A landscape with many valleys, sampled at points; each row gives a point and its height.
A ball rolls from a point to the lowest of its 2 nearest points, and stops where none of them is lower. Distance is the straight distance between rows; heights are no part of it.
mor h=57.7: [ 33 -13 -44  35  -8   5 -26  24   1   6 -31  27  16   5 -33  33 -37  45
  18   1]
Dudar h=65.6: [ 28  25 -22  -5 -39  17  30   0  -2 -29 -37  -1 -17 -25  23  11  10  51
   6 -13]
kup h=52.2: [ 44   8 -30  -1  -9  -1 -46  27  49 -36 -23   4  29  -2  -8  24 -64  70
   1   3]
vafi h=61.9: [-41 -44  10  -4  52  42  27 -47  24  27   9  16 -16  27  -9 -31 -26 -41
  27  35]
gunir h=49.3: [-34 -13  -3   5  26  22  35 -17  14   7   6  -7   4  34  15   2  -8 -34
  48 -10]
Narol h=74.2: [  2 -33 -18  16  62   1  17  31 -52  19 -14  24 -54  76  -5 -28 -57 -21
  25  23]
niv h=32.9: [ -8  -6  -6   2 -22 -33 -22   2  20 -24  -4  15  23 -21  -3 -21   2  25
  -7 -44]
kudav h=61.6: [ 13   8 -12  11 -34 -12  -4  31 -22  -8 -13 -24   0 -12  12  18  31  11
   9 -26]
Rol h=66.9: [-23  44  31  24   3   8 -14  29 -91  -4 -13 -38 -19   3  25 -18  64 -24
 -53 -16]
bet h=32.5: [ 51 -28 -30  -4  -3 -15   8  24   4   1  25  -7  19 -39 -16   5  -5  16
   4  -7]
Venab h=52.3: [-41  18  18  24  36 -19 -21  16 -48 -10  27 -84   5 -23  30 -26  46 -40
  -8   3]
pek h=30.2: [ 40 -32 -44  -4  -2  11  35  41 -31  -9  -6   1  26 -19 -30  -5   5  10
   3 -39]
dok h=25.4: [ -6  12  40 -25  31 -25  12  32 -26  16  48 -16 -35  28  21   2  35 -43
 -28 -46]
naman h=27.9: [  2 -59  -3  14  10  15  -2  43 -44  25 -19 -12   8 -11  -8 -24 -19 -26
  21 -22]
Vasi h=22.8: [ 11 -16 -26 -11  -9  19  15 -38  46  11  13  47  23  -6 -46  11  -4  37
 -12  11]
terik h=41.5: [ -5  -1   3   5  23  -2  22  28 -12   6  -2 -38   3  24  30   7   6 -22
  63 -35]
gazo h=51.8: [ 37   1 -11  -5   7 -11 -19 -18  26 -13 -18  45  11  32 -17   7 -79 -12
  31  30]
kopes h=55.4: [ 35   0 -50  26   1 -13 -32   8  23 -26 -26  42   4  16 -28  22 -68  59
  -3  35]
vobal h=39.9: [-46  60  28  16  28 -16  14 -27 -38 -22  43 -39  -4   4  41   1  45 -30
 -40  -2]
tor h=69.7: [-36  34  46  19  37   0 -18   7 -62  19  24 -36 -39  -1  18   1  55 -24
 -60  12]
muk h=6.2: [  9   5 -30 -10 -46 -14   3   0  39 -32  19  17   1 -34  15  19   9  30
 -26  -1]
geto h=6.5: [  0  -3 -30  39  31   8   3 -19 -43  11 -52  16 -41  26  -8  -3 -29   5
  42  52]
Kose h=17.8: [ -6  45  31 -12  -7 -30  -6  22 -24  21  35   9 -34  26   0  30  50  -9
 -33 -32]
Zete h=67.2: [ 39 -27  13 -23  23  28   2   2  40  31  22  27  29  43 -45  12 -74 -18
  10  27]
tum h=52.8: [-39  31  30  34 -17  -7 -14  26 -43  14  -4 -61 -21  -7  28  21  45  -4
   0   7]
Dabir h=38.6: [ 71 -19 -19 -22  19  22   2 -22  49   8  19  17  21 -13 -38   8 -49  21
  -3  49]
Pok h=21.4: [ -4 -20 -53  24 -27 -17  33   4 -11 -40  -1  48  -2  -7  -1  18 -39 -13
   4  -6]
ribok h=58.8: [ -6  -3  57 -28 -17  -9  14  18  18  38  36  17   2  37  -2   9   0 -24
 -10 -43]
masof h=73.6: [ 56  -3   5  -3  -3  10 -34   9  11   0 -34 -12  15 -35 -11 -31 -14  66
   7 -26]
nagup h=63.5: [ 44   7   1  19  37  -7 -14 -13 -17  -1 -49  30 -20  45 -14 -13 -91  -1
  40  22]
vuk h=48.6: [ 38  29   9 -22  23  -3   5  12 -34  -6   0 -30 -13 -24   6 -42  67  23
 -11 -34]
zude h=59.5: [ -3  -5 -27  37 -38  -7 -22  31 -11   5 -38  -1  14   0  -1  37  -4  22
  35 -11]
sumaf h=80.6: [ -3  23  35 -23  -6 -54 -36  -1  24  -8  25  28  19  34  -8 -20   5 -13
  -8 -62]
niri h=41.9: [-11   6  20  -5   0  -5 -11 -37  12  10  -4 -45 -12 -51  18   4  24  -4
  23  47]
nemez h=33.3: [-27 -11  28 -10  26  -9  11  37  -7  16  37 -39 -10  23  28  -4  15 -48
  17 -41]
pira h=28.2: [ 19   4  23 -10 -48 -28 -39   8  42 -16   4  29  14 -16   2  -2 -26  15
 -27 -34]
dor h=57.8: [ 24 -30  -3 -21  -2  23  29   2  41  19  30  17   0  16   2  22 -31 -41
  25  42]
kude h=29.8: [  6  10 -23   0  -9  -7  -3 -25  17  -7 -46 -16 -17 -13  -1  31  10  47
  50  35]
zugu h=8.9: [ 20 -26   0 -15 -22  13   8 -22  19   2  -2  80  25   9 -52   2 -76   3
 -38  16]
mefa h=68.3: [ 33  14  26 -19 -40  18  33 -27   7   5 -26  -5 -34 -31  26   7   5  20
  14   4]
nuzo h=45.5: [  6  45   1 -25   1 -40 -53  22  32 -23  -4  10  -7  13  13 -11  38  76
 -44 -45]
batu h=61.3: [-32  17  20  28   6  37  23  30 -86  -5 -16 -63  12  -4  26 -39  58 -34
 -41 -24]
liput h=46.8: [-30   9  21  11  28 -10 -11 -18 -13   4  13 -84  -4 -45  38  -7  35 -25
  11  41]
bif h=39.2: [  5  52   7 -36  24 -38  -7 -10 -19 -30  13  23 -33   7   9 -21  52  26
 -51 -48]
Musif h=45.2: [-38  37  25   6  -1   2  23 -16  -6  -4  29 -36 -15 -11  39  16  34 -27
  -2   8]
kidiz h=70.9: [ 57  -5  31 -15 -16  30  16 -19  19  13 -19  10  -4 -27   6 -14 -28  26
  15  -7]
dema h=66.8: [-45 -17  24 -12  26  46  14 -55  33  15  13 -26  -2   4  21 -18  -2 -55
  37  49]
fafu h=78.0: [-17  -2  42   6  -2 -34 -31  17  -7  16   9  -2   9   6  -5 -18  12 -13
   0 -56]
bemun h=32.3: [-46  34   9 -21 -50   8   7 -51  36  -7  11  15  15   6  29   6  30 -30
   7  27]
kis h=32.7: [ 34 -48   9  -1 -10  12   4  71 -48  18 -30 -12  31 -10 -24 -32   0 -15
  -8 -51]
Vep h=19.4: [ 14  11 -26 -17 -14  16 -10 -38  71   1   3  14  14  -9 -23  21  21  42
   6  40]
fop h=21.2: [-22  49   4 -30 -51 -22  -1 -29  40 -30  29  19 -11  -2  29   4  39 -10
 -34   0]
biduf h=49.9: [-19 -11  30 -14 -10   4  26  19   0  23  39 -50 -39 -11  46  26  22 -42
  -4  21]
Gavad h=23.8: [ 11 -15 -59  22  19   8  12 -20 -22 -30 -45  34   8  -6 -33 -33 -21  34
   8 -14]
Leno h=74.5: [ 22 -15  24  13   9  -3 -35  11   1  31 -24 -27   6 -17 -13 -14  12  29
  29 -17]
tudup h=61.5: [ 35 -10  12 -46 -32  26  14  -5  56  21  44  27  24  19 -13  17 -14 -18
  -3  24]
bukav h=70.6: [-73 -37  38  11  25  47  14 -33  12  21  28 -29   1 -11  24 -19   0 -46
 -17  25]
Zep h=20.8: [  8 -32  24  -4 -45   1 -11  -9  21  10  -6  55  18 -13 -32   0 -43  12
 -20 -22]
kor h=13.2: [-21  21  -4   7 -40 -38 -17  -6  12 -25  42  11  -3 -25  23  22  32  -9
 -35 -13]
gesan h=24.6: [  7   9 -34  22   4  20  11 -30 -10  -3 -61  -9   4 -16  -9  -4  28  54
  47  -3]
zake h=34.7: [ 20 -17 -25  -2 -14   9  38  -2  15   2   6  49  12  32 -30  40 -49  -5
  13  -3]
bidem h=61.8: [ 53 -18  17 -17   6  30  14  16  32  43  13  -5   2  18  -7  30 -45  -2
  17  11]
puzin h=33.4: [-37 -28 -49  48  47   9  18 -23 -54 -16 -16  -3  -8 -13  -4 -24 -21 -35
   8  36]
nis h=42.9: [ 62   1 -37 -29 -15  22   0 -11  63 -20  20  30  34  11 -27  29 -75  10
  -7  59]
Situ h=37.4: [-27 -17  -3  18 -23 -11   5   3 -27 -16  -4  10  15 -46  -9 -20  15  -4
 -25 -43]
napam h=53.4: [ -3  49  56 -43 -30 -16 -12 -12  38  20  29  17  -3  48   2  12  30 -14
  -1 -26]
lag h=47.2: [-36  22  44 -36 -36   5  -7 -25  38  20  33  28  25  36  -9 -12  30 -41
 -16  -3]
Teg h=79.3: [ -9 -58  -6   9  52   3  18  12  -9  22   9  45 -29  56 -17 -17 -69 -37
  11  35]
volu h=70.0: [ 34 -15 -14  16  43 -19   4  10 -46   1 -23  43 -36  50 -16 -44 -79 -12
   9  24]
Nov h=18.2: [-20 -27 -25  38 -11  31   9  22 -54   0 -43 -23   6 -16   9 -11  -2 -26
  18   7]
suzu h=56.6: [-46  -8  25  36  -7  26  18  23 -27  19  -8 -32 -15  -4  28  13  20 -24
  12 -11]
muz h=76.1: [-11 -34  38   2   9   7 -11   1  14  45  10  -4  10  -1 -15 -15  -5  -9
  19 -23]
tuto h=60.2: [ -3  37   3  -6  55 -54 -65 -14 -45 -29  22  -9 -32 -29  19 -18  41 -25
 -47   1]
Fem h=63.6: [  6  22 -35  13 -44  10  18  27 -29 -37 -39   0   3 -19   5  -2  37  31
 -13 -42]
zezin h=39.4: [ 12  -4   0 -18 -21  -7 -25 -42  50  -4 -17  34  18  -1   1 -13 -43 -18
  31  33]
podad h=24.1: [ 30  16 -42  -5  -1  10  -6 -29  53  -4 -11  32  10  31 -35  37 -22  45
  19  54]
Popin h=48.3: [ -1  31 -11   9  -2 -35 -52  24  -7  -5 -24 -34  -6 -29   0  -3  57  59
   3  -4]
lon h=53.8: [  9  15  13  -2  26  11   8  38 -61  -2  -8 -64  -5 -18  12 -38  68 -22
 -13 -22]
luruv h=53.7: [ -8 -35   7 -20 -13   7  13  13  36  25  46 -11 -15  -4  22  27   4 -53
   8  34]
Mepe h=15.4: [ 29  22 -16 -49 -17   1   1 -33  73 -11  35  17  24  -9 -13   1  30  48
 -19   7]
kof h=40.5: [-62  15  23  -8 -28 -12 -18 -22  36  13  42  -4  11  21  19  13  29 -47
  -7  17]
bufir h=25.1: [-24  31  29   9   2  -9  35   1 -42   8  15  -7 -12  13  -3   7  62  -7
 -33 -59]
ripa h=57.2: [-22  -9  37 -35 -14  15 -16 -12  41  38  45 -27  -3  -7  31   1  21 -55
   5  57]
Gofu h=43.1: [ 20  41  16 -18   8 -34 -15  12   1  -9   9   5   5  23  -8  -4  37  46
 -21 -60]
tek h=38.1: [-14 -41  14  -1 -17 -19  16  34 -24  25  10  16  22 -35 -32   0   0  -3
 -29 -45]
Sosip h=27.0: [ 28   0 -64  27  18 -11  -7   4 -31 -40 -49  55  -8  16 -27 -30 -59  55
  -8   9]
sepo h=35.3: [ 26 -49  11  -6 -14  -3  13  55 -36  18 -16  10  48 -18 -55   2 -36   7
 -26 -52]
zubu h=60.8: [-49  27  50 -26 -11  -1  -6 -24  27  18  18 -56  -8  -3  41  17  25 -46
   9  66]
Donu h=50.0: [-26  30   2  19 -21 -37 -48  18 -12 -13 -22 -58 -12 -21  17  30  52  21
  23  16]
Kip h=17.9: [ 24 -20 -19  14  19  19  21 -22  -9   2 -34   8   8  -5 -12 -14  -8  15
  39 -13]
vadot h=47.1: [ 17  51   2 -19   5 -37 -45  15  27  -7 -29 -22 -14  -3  10  -4  52  94
  -2 -19]
keva h=56.0: [-48 -33  21 -22  16  40  40 -27  33  38  15  19   2  40  -4   5  -9 -42
  23   6]
boz h=72.6: [ 62 -16   0  -1  -5  23  -9  -7  10  -3 -28  18  18 -22 -28 -12 -57  45
 -14  -8]
peb h=33.2: [-51 -41 -26  58  31  51  17  17 -60 -11 -20 -38   2 -18  19 -16 -12 -46
   1  29]
zeni h=73.8: [-14 -44   1  -7  28  16  22 -12  11  33  12  53   7  53 -43   7 -56 -28
  13  21]
sepum h=30.3: [-14 -17 -15  17  -9  -4 -11 -44  19  -1 -22  13  -9 -24   5   1 -23 -19
  31  39]
ses h=11.1: [ 11  32 -30 -36 -34  -4  15   0  65 -21  11  14   6  -1  14   2  24  74
 -41 -11]
Zarib h=62.0: [-62 -40  10  29  25  65  48  46 -33  17   0 -47 -22   5  22   9  15 -24
  -2  -3]
Malu h=67.9: [-61 -19  36  19  39  34  32  46 -45   1  33 -75 -21  11  41  -5  35 -30
 -33  -4]
rova h=29.9: [-27 -16 -55  34  22  12  19 -43 -32 -34 -33  23   3 -28 -11 -33 -17  -6
  12   4]
vuma h=35.6: [-35  28  17   4 -39 -16 -23 -35  25  -4 -36 -21 -10  -7  16  36  12  18
  31  39]
pavot h=19.5: [ 28  -9 -28 -16  -8  11  -8 -27  48  -3   3  66  38  11 -68  14 -58  54
 -41  14]
piz h=27.8: [ 21 -27 -49  19   1 -10  21  23 -29 -14 -15  50  16  22 -32  15 -43  -1
   3 -12]
Sava h=48.2: [ 47   8 -23 -11 -26 -12 -15  13  46 -24  12  11  20   1  -7  41 -54  23
  16  27]
nipek h=33.0: [-35  59  22  -5  18 -20  -4 -23 -44 -19  22   1 -23   1  13  -5  61  -5
 -60 -32]
kene h=35.2: [ 60 -24 -21 -11  -1   4  23 -11  31   2  23  -3   2 -40  -4  14 -22   4
  16  35]
limu h=56.5: [-23  30  21  13  35 -47 -57   6 -48 -21   8 -46  -1 -13  30 -35  43 -28
 -21 -20]
vedal h=44.0: [ 11  59   6 -22  26 -25  -1 -21 -17 -41  -3 -24 -27 -10  30 -24  68  19
 -16 -31]
konif h=27.3: [ 17 -24 -63   4 -32 -13  23  31 -19 -48  -4  20  21 -29  -5   0 -12   9
  -2 -36]
lop h=19.7: [-33 -22 -34  41  20  -3  -5 -18 -19   4 -25  -1 -17   5   6  19 -25 -22
  51  60]

For each start below, name the point where the ball stops.
bukav -> Kose
ribok -> muk
Narol -> geto
dema -> Kose
muz -> Pok
limu -> Kip

Call two points neighbours if one is among the 2 nearest of the other. Go from one point of each pair to the other, from neighbour to neighbour, staying as low as possible. Name the highest point that can't be avoided.
Nov, muk -> tek
geto, zugu -> Teg
Nov, nipek -> tuto
Kip, Nov -> puzin
muk, zugu -> Vasi
